Each row is a point on a tangle of strands that fork and nearly touch. The rows are in no order.
(in the rows, 100 means zero)
Points whose rows are less than 73.4 apart are linked; no others are. Some points are linked to none.
k_579: [ 96  49 109 107 119 142  95  90  96 124 153  95  70 124 139  40  28  86
  83 110]
k_879: [120 122 176 126 104  81  85 112  89  91  69  65 160 130 107  99  93  97
  76  88]
k_882: [100  91  96 109  72 112  77 111 111  61  74  87  84 100 103 107  94 118
 122 105]
k_911: [107 134 125 147  85  75 129 106 120  70 105  81 108 127 102 108 102  96
 129 110]
k_991: [149 130 113 128  89  53 117 100 102  70  93  90 119  96  67 151 135 102
 100 105]
k_424: [ 82 108 157  84  97 144  61 109  92 115  82  73 101 105 113  44  69  92
 100 104]
k_358: [114  63 104 104  69 129  98 128 106 102  96  70  83  66  99  46  85 123
  78  76]
k_388: [ 87  88 102  93 104 128 105 111 123 110 105  91  95  91 118  57  70  96
  90  83]
k_719: [ 75  93 148 110 108 125 107 104 118 122  82 113 151 120  98 106 115 124
  99  92]
k_252: [ 77  94  63 114  73  97 101 126 119  96 140 104  82  79  84 102  83 126
 102 110]
k_650: [ 95  82  98  85 116 141 113 126 111 117 102  78  71  76 124 105 115 122
 117  72]
k_157: [ 98  79 101  96 127 101 134  69  89 121  85 103  99  93 121  61  98  84
  81  98]
k_877: [ 51  98  91  73 130 116  91  73 105  95  88  94 115 111 129 128 110  95
 107  94]
k_80: [157  96  67  76  95  98 113 114 113 114 122 131  56  63  67 115 112 100
 128 102]
k_244: [114 141 119  98 121 115 106 129 132  75  70  78 111  90 102 121  95  95
 103  74]
k_538: [ 90  24 125  95 104 143  95  95  78 134 136  79  79 107 140  45  61 108
  97 108]
k_352: [ 93 144 141 160 102  74 108  94 106  79 101  70 103 130 103 129 104  86
 108 113]
k_504: [ 96 108  65  92 100  76 114  64  84  82  94  86  68  74 104 116 128  84
 116 110]
k_162: [160 129  66  49 111  82  87 113  99 100  84 106  81  57  76 149 135 101
 117 101]
k_433: [ 88  61  82 121  99  83  91 108 107 136 125 128 102  97  92  63  71 113
  70 115]
k_881: [134 134 122 120  99  87 101  86 149 114  83  82 120 104  71 113 169  77
 105  85]
k_667: [107 101 119 125  91 105  68 103 119 114  60  87  86  84  80  59  98  98
  80 117]
k_715: [115 129  94 118  85  79  80 119  81  96 100  85 115 105  82 158 173 110
  83  74]
k_783: [117  86  87  81 100  71  96 113 132 116  99 139 142 115  79 124 119 113
 125 102]
k_546: [106  93  67  71  99 114 114 126  91  82 113 135  85  80  90 138  93 119
 115  76]
k_444: [104 117 150 145  68 103  53 119 136  94  95  52 119 117  74 137 140 125
 104 113]
k_137: [129 131 109  93 114  77 122  67 138  95  81  92 120  94  81 133 142  72
 127  92]
k_466: [ 77 106 161  81  82 148  69 127  62 102 101  66 115 112 123  38  60 109
 104 108]
k_870: [ 88  37  63  92 110  80  97  85 114 145 140 124 111  89  96  72  77  96
  70 103]
k_626: [120 123  71  59 106  86 146  85 103  72 125 128  91  92  92 117  57  86
 138 126]
k_194: [ 86 112 120 124  73 107  88 133  97  62  81  99 132 127  96 107  74 121
  89  90]
k_859: [ 53 104 123 125 100 149 108  91  98  96  88 101  91  97 100 110 110 108
  91  90]
k_575: [ 88  75  88  86  85  97 109  71 111  77  77  87 125 101 110  87 117 102
 110  96]
k_743: [ 98  47 126 108 111 155  75  88  77 133 113  92  59  79 115  50  58  80
  63  82]
k_95: [ 42  95 142  95  87 150  72  80  76 135  99  74 103 107 110  82 129 103
 109 103]
k_471: [118  84  54  70  89 101  91  83  97 118 113 150  80  68  52 127 137  93
 101  91]
k_451: [ 97  81  79  89  94 115  70 104 103 123 103 127  89  91  90  77 110  88
  74  60]
k_718: [ 85  83  47  58 115 102 102  92  84 103 144  97  63  80 129 104  88  83
 120  80]
k_986: [102 111  54  87  87  80 131  88  82  84 129 103  82  98 114  62  87  63
  97  75]
k_997: [134  79 109 109  65 144  75 110  95 106  73 113  74  86  79  58 115 100
  69  65]
k_594: [107 112 104 110 102 124 118  92 105 126  90  87  68  80 102  61 135  79
  90  70]
k_205: [ 91  92 150 127  82 115  84 109 107 122  90  81  90 107 102  46  72 111
 104 142]
k_690: [121  26  86  93  93 147 116  90 130 101 124  85  67  56  93  79  90  96
  97  63]
k_609: [115 106  81  49 138  82 137 113 101 104 107 120 131 109 127 105  79 100
 116  84]
k_927: [ 91  78 115  98  69  99  83  78  94  98  67  92 139 124  96  78 131 101
 100  89]
k_571: [ 88  82 130 101  78 127  45 110  95 134  81 103  89 120  97  78 127 108
 113  96]
k_341: [123 113  74  61  96 103 155  71 111  68 114 118  81  59  75 118  71  92
 140 116]
k_988: [ 71  96 101 125  52 114  82 106  97  96 101  91 111 107  85  56 113 106
  76  84]
k_113: [109 112  56  69  95  76 116 102 113  89 136 105  99 103 105  71  69  75
 113  87]
k_570: [101 137 117 133 103 100  98  84 117  59  66  91  92  94  84 145 110  88
 106 107]
k_678: [ 89  41 121 108 109 135 119  98  77 121 125 109  70 119 145  64  68 123
 114 112]
k_11: [ 96 117 122 103 115 117 126 113 126 112  91 125 133 106  84 121 124 104
  98  70]
k_401: [127  92  93 101 119  67  85 132  84 110  65  96  94  74 107 120 103 134
  89 117]
k_551: [110 152 112 100 127  68 111 106  93  78  99  81 121 110 107 145 108  75
 105  76]
k_359: [ 91 109  43  57  94  98  78  71  94 100 110 135  90  71  67 136 126  73
 100  81]
k_630: [120  94  85  87 108 134 107 141 109 132 102  87  71  67 105 110 148 125
  97  73]
k_844: [100 128 109 117 114  83 129  95 143 106  98  60  98  94 101 114 133  98
 130 114]
k_831: [105  80  71 102 103  75 131 108 100  79 118  92 102  94 123  78  49 131
  86 140]
k_582: [ 96 119 160 101  89 134  52 103  99 110  60  53  97  98  98  62 100  94
 104 104]
k_25: [ 83 112 114 135  71  95  85 110 128  92 103  61 114 108  79 137 148 122
 116 108]
k_815: [ 75 115  88 113 129  81  97 103 126 138 110 107  90  81  95  83  81  89
  71 124]
k_200: [114  38  89  97  81 100  96  77 109 118  96 124  91 106 101  58 104  96
 113 100]
k_548: [ 97  88  62 109  90 100 128 104 117 100 143 118  68  52  64 109  75 109
 105 122]
k_292: [134 104 151 128  87  56  70  97  87  92  68  43 134 123 109 119 150 105
 104  99]
k_17: [122 125 123  98 140  95 105 132 111  97  65 109 119 107 111 114  76 100
  97  87]
k_857: [100 127  67  42 115  84 106 103  79  86 109 105 108  94 106 147 120  81
 133  73]
k_431: [ 65 104 118 123  88 127  91 102 121  97  86  52 103  82  94 123 141 130
 102 110]
k_190: [111 129 104 104 131  77 115 123  95 104 104 119  88 121 113 139  94 101
 142 111]
k_373: [113  85  50  84  95  94 138  82  80  79 151 134  80  67  79  90  43  78
  74  99]
k_412: [ 63  82 107 113  99 147 113  68  99  93 119 126  83 132 123  69  71  86
 101 102]
k_827: [131 130  89 103  91  70 119 106 118  85  99 101 111  77  58 131 120 104
 104 110]
k_693: [ 86 100  76  86  93 111 102 116 110  93 117 130  93  97  87 148 112 118
 130  91]
k_141: [113  94 143  96  83 157  57 115  90 123  65 104  88  86  86  49 108  99
  79  72]
k_593: [ 75  92 118 116 114 120  96  70  75  87  71  86  85 105 131  69  73 100
  73 127]
k_563: [104 107  71  71 121  89  98  59 102  92  77  96  78  74  98 138 141  76
 123 101]
k_867: [ 90  80  85 105  95  95  89  87  72 104  77  99  96  74 104  70 100  99
  49  87]
k_93: [ 98  84  71  82 128 101 141  88  95 131 141 112  83  76 118  77  93  74
  86  72]
k_510: [ 86 121  65  75 102  88  84  81  79  89  89 126 106  79  73 157 128  85
  92  87]
k_544: [108  81 105 113 112 123 128  81  93 134  99 108  67  83 108  52 107  71
  84  73]
k_821: [ 92 113  73  70 100  94 120  94 104 110 134 151  95  92  70 157 101 102
 138 113]
k_34: [ 94  63 118  94  73 144  90  78 126 124  94  87  92  99 101  49 116  87
 120  84]
k_669: [153 110  58  69  96  96  89  99  93  89  80 101  64  53  77 140 152 102
  93 101]
k_687: [ 95  92  85  92 119 123 104 104 112 120 101 101  50  77 112 129 124 110
 133  99]
k_257: [ 87 102 137 122 123  63 103  93 130 118  92  86 166 127 103 130 107 113
  98 127]
k_933: [117 143 136 144  99 103  71 136  94 132  84 101  74 118  91 104 130  97
  98  93]
k_918: [ 52 113 122 105 111 122  83  98 101  92 111  73 105 144 139  77  52 111
  92 140]
k_587: [ 79 101 119 107 119  90 115  84 121 108  83 105 151 121 107  95  94 106
  86 115]
k_21: [101  90  39  46 106  87  95 100  70 115 152 126  67  69  99 130  79  94
 122 101]
k_365: [ 60  92 125 110  50 134  68  93  97  94  91  77 114 110  88  45  93 100
  86 103]
k_288: [115  87 133 105 100 131  59 116 112 140  66  91  88  78  87  51 100 100
  72  93]
k_851: [142 159  96  84 112  42  98 127  90  82 110  83 131  99  87 156 110  81
 105  72]
k_125: [ 72 119 166 129  81 112  57 135  91 110 101  54 126 127 104 106 103 133
 109 114]
k_402: [101  98  65  36 124  93 117 113  99 109 115 106 113  82 122 120 103 102
 118  71]
k_666: [ 84  99 144 100  89 112  75  85  85  84  74  85 124 150 128  74  90  97
 113 111]
k_485: [110 104 112 105 105 125  86  86 124 104  60  94  88  84  88 122 152  99
 102  95]
k_170: [125 155 102 133  83  94 105 139 115  71  95  86 103  98  70 117 114  94
  82  74]
k_508: [ 98 105 133 122  74 103  67 122  93 124  82  51 100  99  96  87 148 127
  94 111]
k_102: [158 147 107  95  85  45 122  88  87  47  99  88 129  82  62 170 110  87
 113 104]
k_540: [ 69  88  87  88  88 101  86  76 119  62  85  90 137 124 109  92  79  95
  95 114]
k_55: [ 56 107 126 125 104 140 122  74  95  72  95 109  96 131 118  98  79 102
  99 113]
k_995: [ 59  75  96  89  78 128  72  82 108  64  94  97 116 130 116  69  66 104
  92 106]
k_932: [109  58  58  72  73  80 107  74 113  79  95 103 109  90  94  86 120 101
 117  92]
k_302: [166 123  70  52  92  80 117 112  95 114 117 122  65  54  61 131 114 103
 132 113]
k_269: [ 74 115 148 121 104 102  89  83  77 109  70  57 114 116 122 117 145 101
 107 103]
k_361: [152 135 126 103 114  32  79 111 108  65 101  64 143 117  98 162 101  80
 105  74]
k_351: [120 100 111  92 139  89  94 135  86 113  62 108 103  89 119  99  70 119
  81  99]
k_998: [117  57  52  89  96 109 102 101  85 109 157 132  66  75  86  85  66  65
  78  59]
k_83: [136 126 115 131  79  97  96 102  89  81  75  67 100 105  84 141 180 102
  92  83]
k_798: [ 74  46 121 120  93 155  76  94  84 141 117 119  67  91 101  64  72  96
  71  88]
k_545: [ 95 125  96  91 115  86 123  66 131  88  97 112 115 103  87 124 108  73
 122 108]
k_900: [ 86 102 141 145  93  96 104 113 108  94  85  80 113 112 105  76  66 128
  92 147]
k_12: [ 69 104  60  72 111  97 112  86  87 109 139 141  98 100  99 109  87  80
  98  89]
k_945: [116 114  54  54  90  98 134  88  92 100 137 124  86  66  75 111 108  80
 123  77]
k_585: [117 135  85 104  95  79 105 110  83 108 119  94  96  98  81 161 185 108
 113  90]
k_537: [112 125  63  60 102  58 115  91 130  92 125  99 113 102  94  98  93  72
 139  99]
k_944: [103  54 101 122 117 113  95 112 110 135 108  96  50  71 115  79  68 120
 100 127]
k_692: [101 133 105 132 111 105  65 128 107 131  87 105  58  92  82 108 122  96
  84 100]
k_858: [ 87  82 105  96 113  98 113 106  90  87  85  88 101 113 138 113  98 125
 121 115]
k_786: [111  56  55 106  97  85 131  67  97  98 155 128  75  73  78  71  45  71
  67 114]
k_813: [125 110 109  94 106  88  81 109  78 111  53  80  98  97 117  81 127  85
  90  68]
k_846: [112  33  83  90 128 121 133  80  92 134 148 102  84  88 125  65  75  71
  82  68]
k_577: [ 88 130 108 116 117  89  99 103  96  97  92 139 111 125  92 133  97  85
  94  93]
k_665: [101 121 153 125  94 122  96 108  59 113  70 110 103 134 108  83 124  91
  95  76]
k_235: [ 84 102  91 129  60  79  96 106  79  82  97 106 115 126  98  85 113 105
  90  96]
k_645: [127  82  71  71 102 107 147  76 123  82 101 108  92  58  87  91  94  94
 117  90]
k_578: [ 72 131 166 121  89 113  78 127  83  88  96  47 137 132 117  94  90 112
  99  99]
k_84: [ 81  70  97 102  88 117  86 103 126 113 136 114 103 135 110  37  43  94
  88 103]
k_583: [117 102 118 120  72  79  98 124 125 118 100  87 119 137  99  73 130 104
 137  95]
k_950: [ 93  88 102  89 107 111  86  98  51 100  74  77  91  85 131  53  83  85
  59  80]
k_180: [ 93  97  63  82 114  84 117  94  94 139 137 138  85  76  85  97  97  77
  85  85]
k_638: [108 110  96  89 126 106  96  83 122 109  68  87  65  71 100 125 140  93
 119 109]
k_480: [109 105  82  89 116  76 141 108 109 111 114 108 101  75 102 105  99 111
 111 111]
k_151: [ 80 105 161 124 111  87 106  85  71  91  76  43 137 124 138 109 109 113
  93 128]
k_109: [110 119  81 103  78  82 117 101 120  58  92 120 122 114  84  79  75  81
  99  89]
k_73: [ 59  58 156  83  85 155  76  94  72 117  94  80 120  95 110  64  83 134
  99 122]
k_383: [ 61  95 113 116  98 110  80 108 113 124 123 122 115 148 108  60  61 106
  91 119]
k_368: [ 90  97  85 102 135  87 104  76 119 125 113  95  69  87 120  62  65  72
  89 122]
k_260: [ 58  63 132  82 111 149  85  95  94 106  79  85 121  95 122  79  70 129
  83 110]
k_819: [137 111  64  37  73  99 145  85 101  80 129 120  87  58  58 119  87  90
 143  98]
k_807: [ 58 103 109 123 121 110  69 102 101 134  91 113  86 102  99  92  83  93
  78 113]
k_855: [ 76  91  92 122  95  80  93 122 117 125 131 124 107 128 103  75  67 118
  95 123]
k_345: [115  82  47  58 108 107 124  91  86  99 132  97  58  54 106 109 108  83
 114  70]
k_612: [ 93  73 115 106 109 141  97 100  64 117  96  84  70  74 127  50  69  89
  57  68]
k_222: [143 106 106 117  67 125  76 113 103 110  66 101  87  90  72  78 160 102
  66  85]
k_303: [ 90 141  90 110 112  77 107  90  81 115 109 113  92  96  80 165 160  87
 110  97]
k_610: [112 109  74  94  82  72 112  98 127  69  93 115 122  79  55 124  94 109
 101 115]
k_838: [ 68 110  51  92  88  75  87 109 112  89 126  91 108  94  95 107  90  99
 102 107]
k_164: [ 92 102  79 111  76  64 106 118  72  85 114  95 108 134 124  79  96 108
 110 101]
k_805: [ 62 102  88  88 115  93  90  86 115 104  91  82 111  96 109 137 129 102
 115 104]
k_662: [103  96  57 103  88 113  95 110  88  98 135 124  51  73  84  90  75  76
  84  70]
k_619: [109 129  61  63 118  94 153  75  79  65 144 115  67  94 111 104  46  79
 119 127]
k_104: [ 93  94 100 120  80 121  65  87 120 120  78 110  83  99  68 114 159 108
  98 105]
k_106: [ 52  76 124  92  68 144  66  73 100  85 109  83 113 123 112  44  59  94
  95 115]
k_520: [ 72 128 106 102 120  96  84  87  73  64  75  83 106 108 120 148 103  89
  90  94]
k_30: [176 111 129 134  91  77  67 118 121 104  65  87  88 116  82 138 167 114
 110 115]
k_333: [131 139  77  57 106  64 100 124  96  87 107  88 126  91  88 159 137  98
 121  73]
k_993: [ 83  96 124 112  96 108 103  96  60 121  87 114 106 126 121  69 113  96
  85  81]
k_737: [ 84  95  91 104 132 108  95  85  80  89  72  95  70  75 127 102  65 100
  68 123]
k_607: [119 108 102 106  98  28  81 109  74 104  95  85 123 142 117 125 136  96
 124 101]
k_876: [120  94  92 104  76  84  83 138 124 143 110  87 100 114  93  64 138 113
 115  88]
k_820: [102  56  75  82 109 129 102 118 104  97 107 149  95  67  84 121  75 125
  86  80]
k_797: [105 121  87 106 102  79  68 114 114  86  78  73  96  83  90 147 133 118
  97 109]
k_778: [107  96 106 110  77  50  90 109  81  91  90  67 125 143 128  82 114 109
 124 108]
k_655: [110 141  96 102 121  67 131  92 131 101 113  84  88  83  88 152 120  93
 147 128]
k_143: [ 77  76 108  99 127 138  98  78  89 114 132  83  77 128 150  39  41  94
  75 125]
k_459: [116 131 110 105  91  65 104  96 118  52 108 124 140 122  66 168  86  92
 125 108]
k_152: [130 137  85 100  90 102 116 114 145 102 107 112  94  73  53 119 134 101
 104  96]
k_943: [104 109 116 111 121  91 123 112  80 101  85 107  92 118 132 116 104 109
 122 102]
k_440: [119 111  63  86  76  74 120  94 116  63 108 127 120  82  58  90  72  92
  98 108]
k_181: [ 84 111  71  69 115  94 115  91  90 103 138 161  96 114  93 139  71  93
 129 111]
k_982: [ 86 102  66 110  96  77  97  96  59 102  95 125  84  85  91 104 107  93
  67  89]
k_62: [118 100 154 124  90  75  73 118  89  92  66 100 156 144 100  98  86 110
  92  99]
k_781: [127 128 146 120 106  70  96 103 108  65  71  72 154 126 102 124  97  85
  88  75]
k_717: [129 147 119 107 100  99  81 139 124  67  87  80 113 107  82 146 112  96
 100  61]
k_207: [138 131  89  48 117  72 138 116  93  73  94 111 132 101  99 121  84  95
 126  83]
k_101: [124 130 105  99 100  75  81  86 143  60  84 117 139 113  60 145  96  77
 112  96]
k_705: [ 98 102 102  87 150 103 145  60 103 102 101  96  95 134 153  65  75  83
 101 125]
k_515: [116  57  92  99  81 101  99 117 120 119  96  85 106  71  90  55  97 123
  78  90]
k_195: [ 59  81  79  86 109 126  92  65 110 106 128 133  91 135 121  75  72  72
  98  94]
k_188: [ 94 129  60  71 137  96 135  84  77  61 135 114  82 127 138 112  46  93
 101 129]
k_71: [ 85  91  78  77 142  95 137  65 107 103 120 107  97 118 138  90  74  91
 108 128]
k_44: [ 85  69 109  98  81 128  73 117 111 109 108 101 100 106 109  46  61 105
  90  89]
k_825: [128 108  67  96  94  99  93 117  84  92  84  93  69  50  78 127 142 117
  66  93]
k_589: [ 86 121  41  73  91  52 100  97  89  87 133 102 100  82  85 114  86  90
  99 120]
k_163: [ 89  68  78  93 138 115 126  90  96 106 124 121  89  85 121  91  48 102
  63 111]
k_834: [ 83 119 132 133 113  74 113 107  71  77  87  56 126 122 134 131  97 116
  86 119]
k_683: [112 121 145 118  95 107  52 105 121 111  55  67 106 104  88  80 111  91
  98 108]
k_409: [ 60 112  80 110 116 100 101 107  91  86 128 134 107 133 112 107  51 111
  72 127]
k_712: [ 69  39  86  98  68 113  78 104  64 107 110 113 105 113 120  84 102 129
  94  89]
k_514: [166 107 101 113  92  73  79 117 126 110  82 107  97  99  63 140 160 120
 111 124]
k_82: [108  56  59  79  87  80 102  73 103 102 111 126  90 106 106  68  93  81
 111  95]
k_298: [ 99  91  61  70 138 101 150  65  88  83 151 118  87 131 140  89  53 100
  98 137]
k_863: [ 99  90  82 109  66 106 104  92 103  69 107 117  93 122 102  52  70  80
  99  83]
k_654: [ 94 123  82 118 104  66 100  88  83 113  93  89  76  94 100 121 149  92
 105 110]
k_408: [101  83 145 107  77 119  79 117  82 149  84  63 112  99 102  80 163 136
 105 105]
k_939: [ 73  89 109  96  71 132  91 100 140 117 105  75 101 110  97  69 121 106
 131  94]
k_455: [110 108  93 119  98  95  96 113 131 102  87  74  71  67  92  80  95 107
  92 112]
k_321: [ 84 131  99 104 132  97 145  78 111  85 121 144 117 128  98 127  68  89
 102 125]
k_372: [103 119 131 121 110 105  91  82  94 117  67  93  96 110 103 133 162  87
 109  87]
k_889: [100 118  99 112  91  70 111 110  96  43 109 122 136 140  90 155  83 107
 118 102]
k_906: [134 102  83  87  74  69  94 119  95  67  89 116 123 127  90 115 122 100
 124  76]
k_277: [ 90 103 115 133  98  78 114  87  62 123  77 122 127 122 101  92 133  99
  71  97]
k_736: [ 86  98  66 103  92  97 120  89  76  54 102 117  86  95 105 123  79 109
 101 113]
k_23: [ 95 130 102 113 111 123 143  90 101  97  88 106  83  84  95 102 130  79
  95  68]
k_744: [102 139 100 111 122  65 131 116 105  98 124 100  92 102 100 166 105 107
 143 131]
k_32: [119 103  79  99 108  67 103 107  57 108  85 148 100 105  98 106 106  92
  85  84]
k_259: [114 121 124 126 127  51 102 106  79  70  79  63 111 111 134 145  87 112
  99 133]
k_354: [105  31  81  93 142 122 134  78  84 118 139  95  78  68 126  81  60  84
  60  90]
k_500: [108 129 153 133  81 118  60 120  76 123  73  87  87 129  95  96 142  93
 101  84]
k_496: [103 104 109 126 103  78 121 105 125 120  83  62  96  78 102  88 121 119
  99 124]
k_479: [ 95 123 169 135  66 117  54 125 100 101  84  44 114 115  85 110 134 125
 108 114]
k_167: [104  52  71 105 102 120 101 107  77 137 150 113  65  70  96  74  96  79
  61  51]
k_899: [ 91 101  83 114  84 107 108 109 100  41  90  96  75 100 116 107  61 116
 113 118]
k_287: [103 112  43  92  78  89 127  92  72  79 143 122  71  74  85  80  68  68
  79  86]
k_376: [130 156  87  87  88  41 119  91  71  50 106 103 127  94  70 153  92  80
 105 110]
k_839: [132 114  73  85  94 107  99 114 133 106 115 117  65  82  72 111 122  93
 128  91]
k_237: [110  70  66  83 100  96  93 115 145 122 112  98 105  58  79  86  99 108
  92  94]
k_220: [ 99  63  62 119  96  94 109  86 114 114 142 126  54  55  67  92  64  91
  88 122]
k_648: [ 99  52 116  93  72 136  59  91 108 140  86 105  86 106  94  69 143 106
 117  91]
k_453: [ 78 133 101  93 141 101  98 102  90  73  81  88  90  96 125 146  80  97
  98 110]
k_919: [103 104 106 113  99  65  94 103  49 108  75 128 126 130 108 116 130  99
  82  85]
k_308: [ 70 119 107 119 125 127 137  82 110  84 101 124  90 113 113 115  72  96
 101 116]
k_58: [ 68 122 107 121  98 107  87 128  94  74 101 105 118 131 113 103  56 117
  83 111]
k_507: [ 89 149 114 109 124  76  73 112  76  83  95  67 117 118 120 157 119  77
  93  67]
k_228: [ 99  30 119 116  84 128  93  75 106 131  92 127  89  97  93  71  97 118
 106 113]
k_51: [109 103  75  85  89 111  90 104 114 108 101 138 108  84  69  90 113  79
  73  53]
k_590: [105 110 118 104 136  97 148  69 100 100  76 103 104 115 135  70  89  85
  95 116]
k_622: [146  99  98 107 107  70  78 131  94 115  67 113  95  84  84 147 141 137
  99 118]
k_88: [ 59  99  68  85 108 103  95  78  92 102 121 133 111 140 119  95 100  73
 105  84]
k_891: [104  71 150  99  85 141 103 136  79 124  85  94 113 101 112  71  96 143
 102  86]
k_61: [110  81 110 100  69  82  82  82 112  93  69 107 143 136  85 101 147 102
 123  86]
k_70: [ 84 131  81 101 116  88 122  68 130 112 110 101  92  96  94  98 108  66
 113 107]
k_196: [ 98  76 159  82  82 134  67 108  86 149  81  62 111  99 108  59 142 127
 129 112]
k_674: [ 89  58  90  88 111 116 113 107  87  97 111  94  72 100 145  88  74 121
 122 103]
k_265: [129  60  76  92  87 127 118  92 120  88  93 109  70  65  89  86 108 103
 106  78]
k_36: [128 101 145 124  87 112  86 150 113 113  67  99 116 108  86  89 102 137
  97  97]
k_89: [117  51  74 102  82 129  75 109  90 124 120 121  67  69  83  76 114  95
  62  51]
k_930: [ 95  41  80 124 107 102 101  86 113 122 135 113  55  73 100  84  60  96
  93 124]
k_837: [ 45 120 144 117 106 116  73  86 100  83 101  61 133 147 126  96  65 101
  87 145]
k_874: [ 95  47  63  77 115  87 116  82 127 131 136 111 107  64  89  90  87 101
  88 106]
k_842: [128  94  92  94  80  79  84  98 124  91  80 133 131 124  71 118 137 101
 120  88]
k_296: [119  80  69  95  98 122  90 122  93 139 121 102  53  62  95  92 137 106
  81  73]
k_856: [ 97  84  92  83 125  95 134 109 103  76 104 118 145 124 122  96  56 125
  89 117]
k_709: [ 97 115  60  73 115  61 135  93  85  78 141 132 121 109  97 113  45 109
  86 144]
k_355: [ 98 145  70  73 125 102  94 106 124 102 102  93  70  72  98 118  95  69
 115  85]
k_120: [ 65 116 154  93  86 129  79 123  61  93 101  68 140 137 127  57  69 114
  90 113]
k_828: [114 114  77  94  74  76 102 114  83  46 103 127 111 125  86 145 106 106
 129  85]
k_439: [113  75  82 104  87 122  74  90 116 125  91 147  69  87  64 115 144 100
  98  93]
k_872: [ 74  91 170 116  87 133  78  94  75 123  99  82  99 111 105  43  59 117
  96 156]
k_126: [105  70  57  76 111  76 125  95  83  80 129 127  98  91 110 107  51 124
  95 133]
k_421: [124 107  75  60 124  73 136  74 118  69 107 122 106 110 109 108  51  90
 137 140]
k_647: [110 103  69 100 101  74 101  96  57  84  75 107  86  63  87 127 127 114
  69 107]
k_746: [102 120 125 129  93  96 140  93 127  75  87  60 111 112 114  91 111  99
 128 108]
k_204: [104 105  67  58 117  74 103  87 144  84 108 103 115 109 107 102  73  80
 141 121]
k_983: [107  27 107  97 104 153 127  85 111 123 133  96  85  86 117  58  83  82
  93  60]
k_458: [ 84 107  83  97 103 116 114  90 140 103 113 103  86  90  99  83  82  82
 110  91]
k_621: [100 165  84  83 124  83  98 100 119  79 102  84 101  88  92 129  94  61
 108  84]
k_119: [ 72 143  98 119 123  83 129 100  97  83 127 127 121 128  97 140  60 105
  86 132]
k_313: [ 86 113 100 105  92 110  78  84 124  51  61  84 103  94  89 126  93  91
 102  99]
k_729: [141 105 118 120  91  47  72 108  78 109  74  67 112 128 105 122 168 102
 108  97]
k_282: [ 88  97 101 109  72  93  97 106 137 104 114  95 111 139 102  73 114  95
 139  94]
k_293: [ 95 133 138 142 104  90  98  72 115  54  92  80 112 123 100 161 107  81
 117 102]
k_449: [131  98 142 124  98  92  99 128 100  98  56 109 139 115  88 101 105 126
  85  94]
k_140: [ 94 110  65  95 102  82 115  76  66  49  87 130 101  97  99 106  68  83
  71 110]
k_677: [ 80  75 132 108  82 113  93  84  68 136  93  68 102  98 118  36 114 103
  93 109]
k_330: [102  58 120  99 101 128 102 139  95 127 103 125 111 108 116  77  83 140
  94  77]
k_38: [130 121 132 126  96  91  65  98 139 111  57  81 118  99  67 101 140  85
  84 100]
k_414: [ 59  69 166  81  68 172  73  94  77 130 105  81 108  96  95  58 108 122
 114 103]
k_240: [ 54  98 110  95 113 111  84 102 115 118  90  55 112  90 119 120 138 122
 112 103]
k_830: [112  98 149 112  86 132  87 154  87  99  69  82 113 101 105  77  83 141
  92  93]
k_430: [ 72  97 167 114 108 116  94  91  65 117  97  84 114 148 130  56  70 118
 107 158]
k_534: [ 92 106  89  92 139  98 110  98  81  74  69  98  85  70 120 132  75 110
  82 114]
k_236: [ 96 122  43  46  95  57 122  84  63  78 143 120 113  85  93 119  54  93
  95 131]
k_711: [100  93  98 130 104  75 124 103 107  86  99  98 112 111 111  71  52 126
  78 147]
k_258: [116  66 106  98  68 103  82 131 112 135 100  74 108  92  95  49 130 132
 102  94]
k_329: [ 64  80 119 118 116 128  75 104  81 143 106 117  81 102 116  71  76 108
  72 104]
k_796: [ 70  89 114 100 118 124 106  83  87  98 109  88  99 137 145  62  52 112
  79 133]
k_978: [128 129 106 137  74 106  98 124  93  87  75 103  83  98  75  97 131 106
  82  80]
k_885: [ 40  88 139 106 101 167  89  86  90 126  95 101  97 105 113  90 106 104
  97  91]
k_362: [ 90 123  86  90  98 114 108 101 118 103 105 137 116  97  67 119 124  83
  91  61]
k_166: [112  49  97  90 116 132 112 125 106 125 111 132  86  82 105  95  83 124
  99  73]
k_989: [118  97 128 106 112  70  99 110 132 115  93 106 150 126  92 137 128 116
 124 105]
k_848: [109 139  79 105 102  43 113  80  72  59  93 113 118 106  87 120  79  76
  77 128]

Follow the links from the first point to the second, and from the first to the third. Name the last point that the two ways share.
k_89 / k_21 / k_157 | k_626
k_141 / k_140 / k_433 | k_667
k_137 / k_717 / k_899 | k_667
k_500 / k_440 / k_743 | k_982
k_73 / k_819 / k_163 | k_846
k_881 / k_240 / k_190 | k_683
k_95 / k_119 / k_93 | k_55
k_235 / k_200 / k_362 | k_575

A fork is a point with three links, a tip a point with one. Leave the first point through the second and follow the links. Name the first fork or tip that comes.
k_194 / k_58 | k_55
k_244 / k_17 | k_30
k_744 / k_190 | k_796
k_330 / k_891 | k_781
k_44 / k_388 | k_683
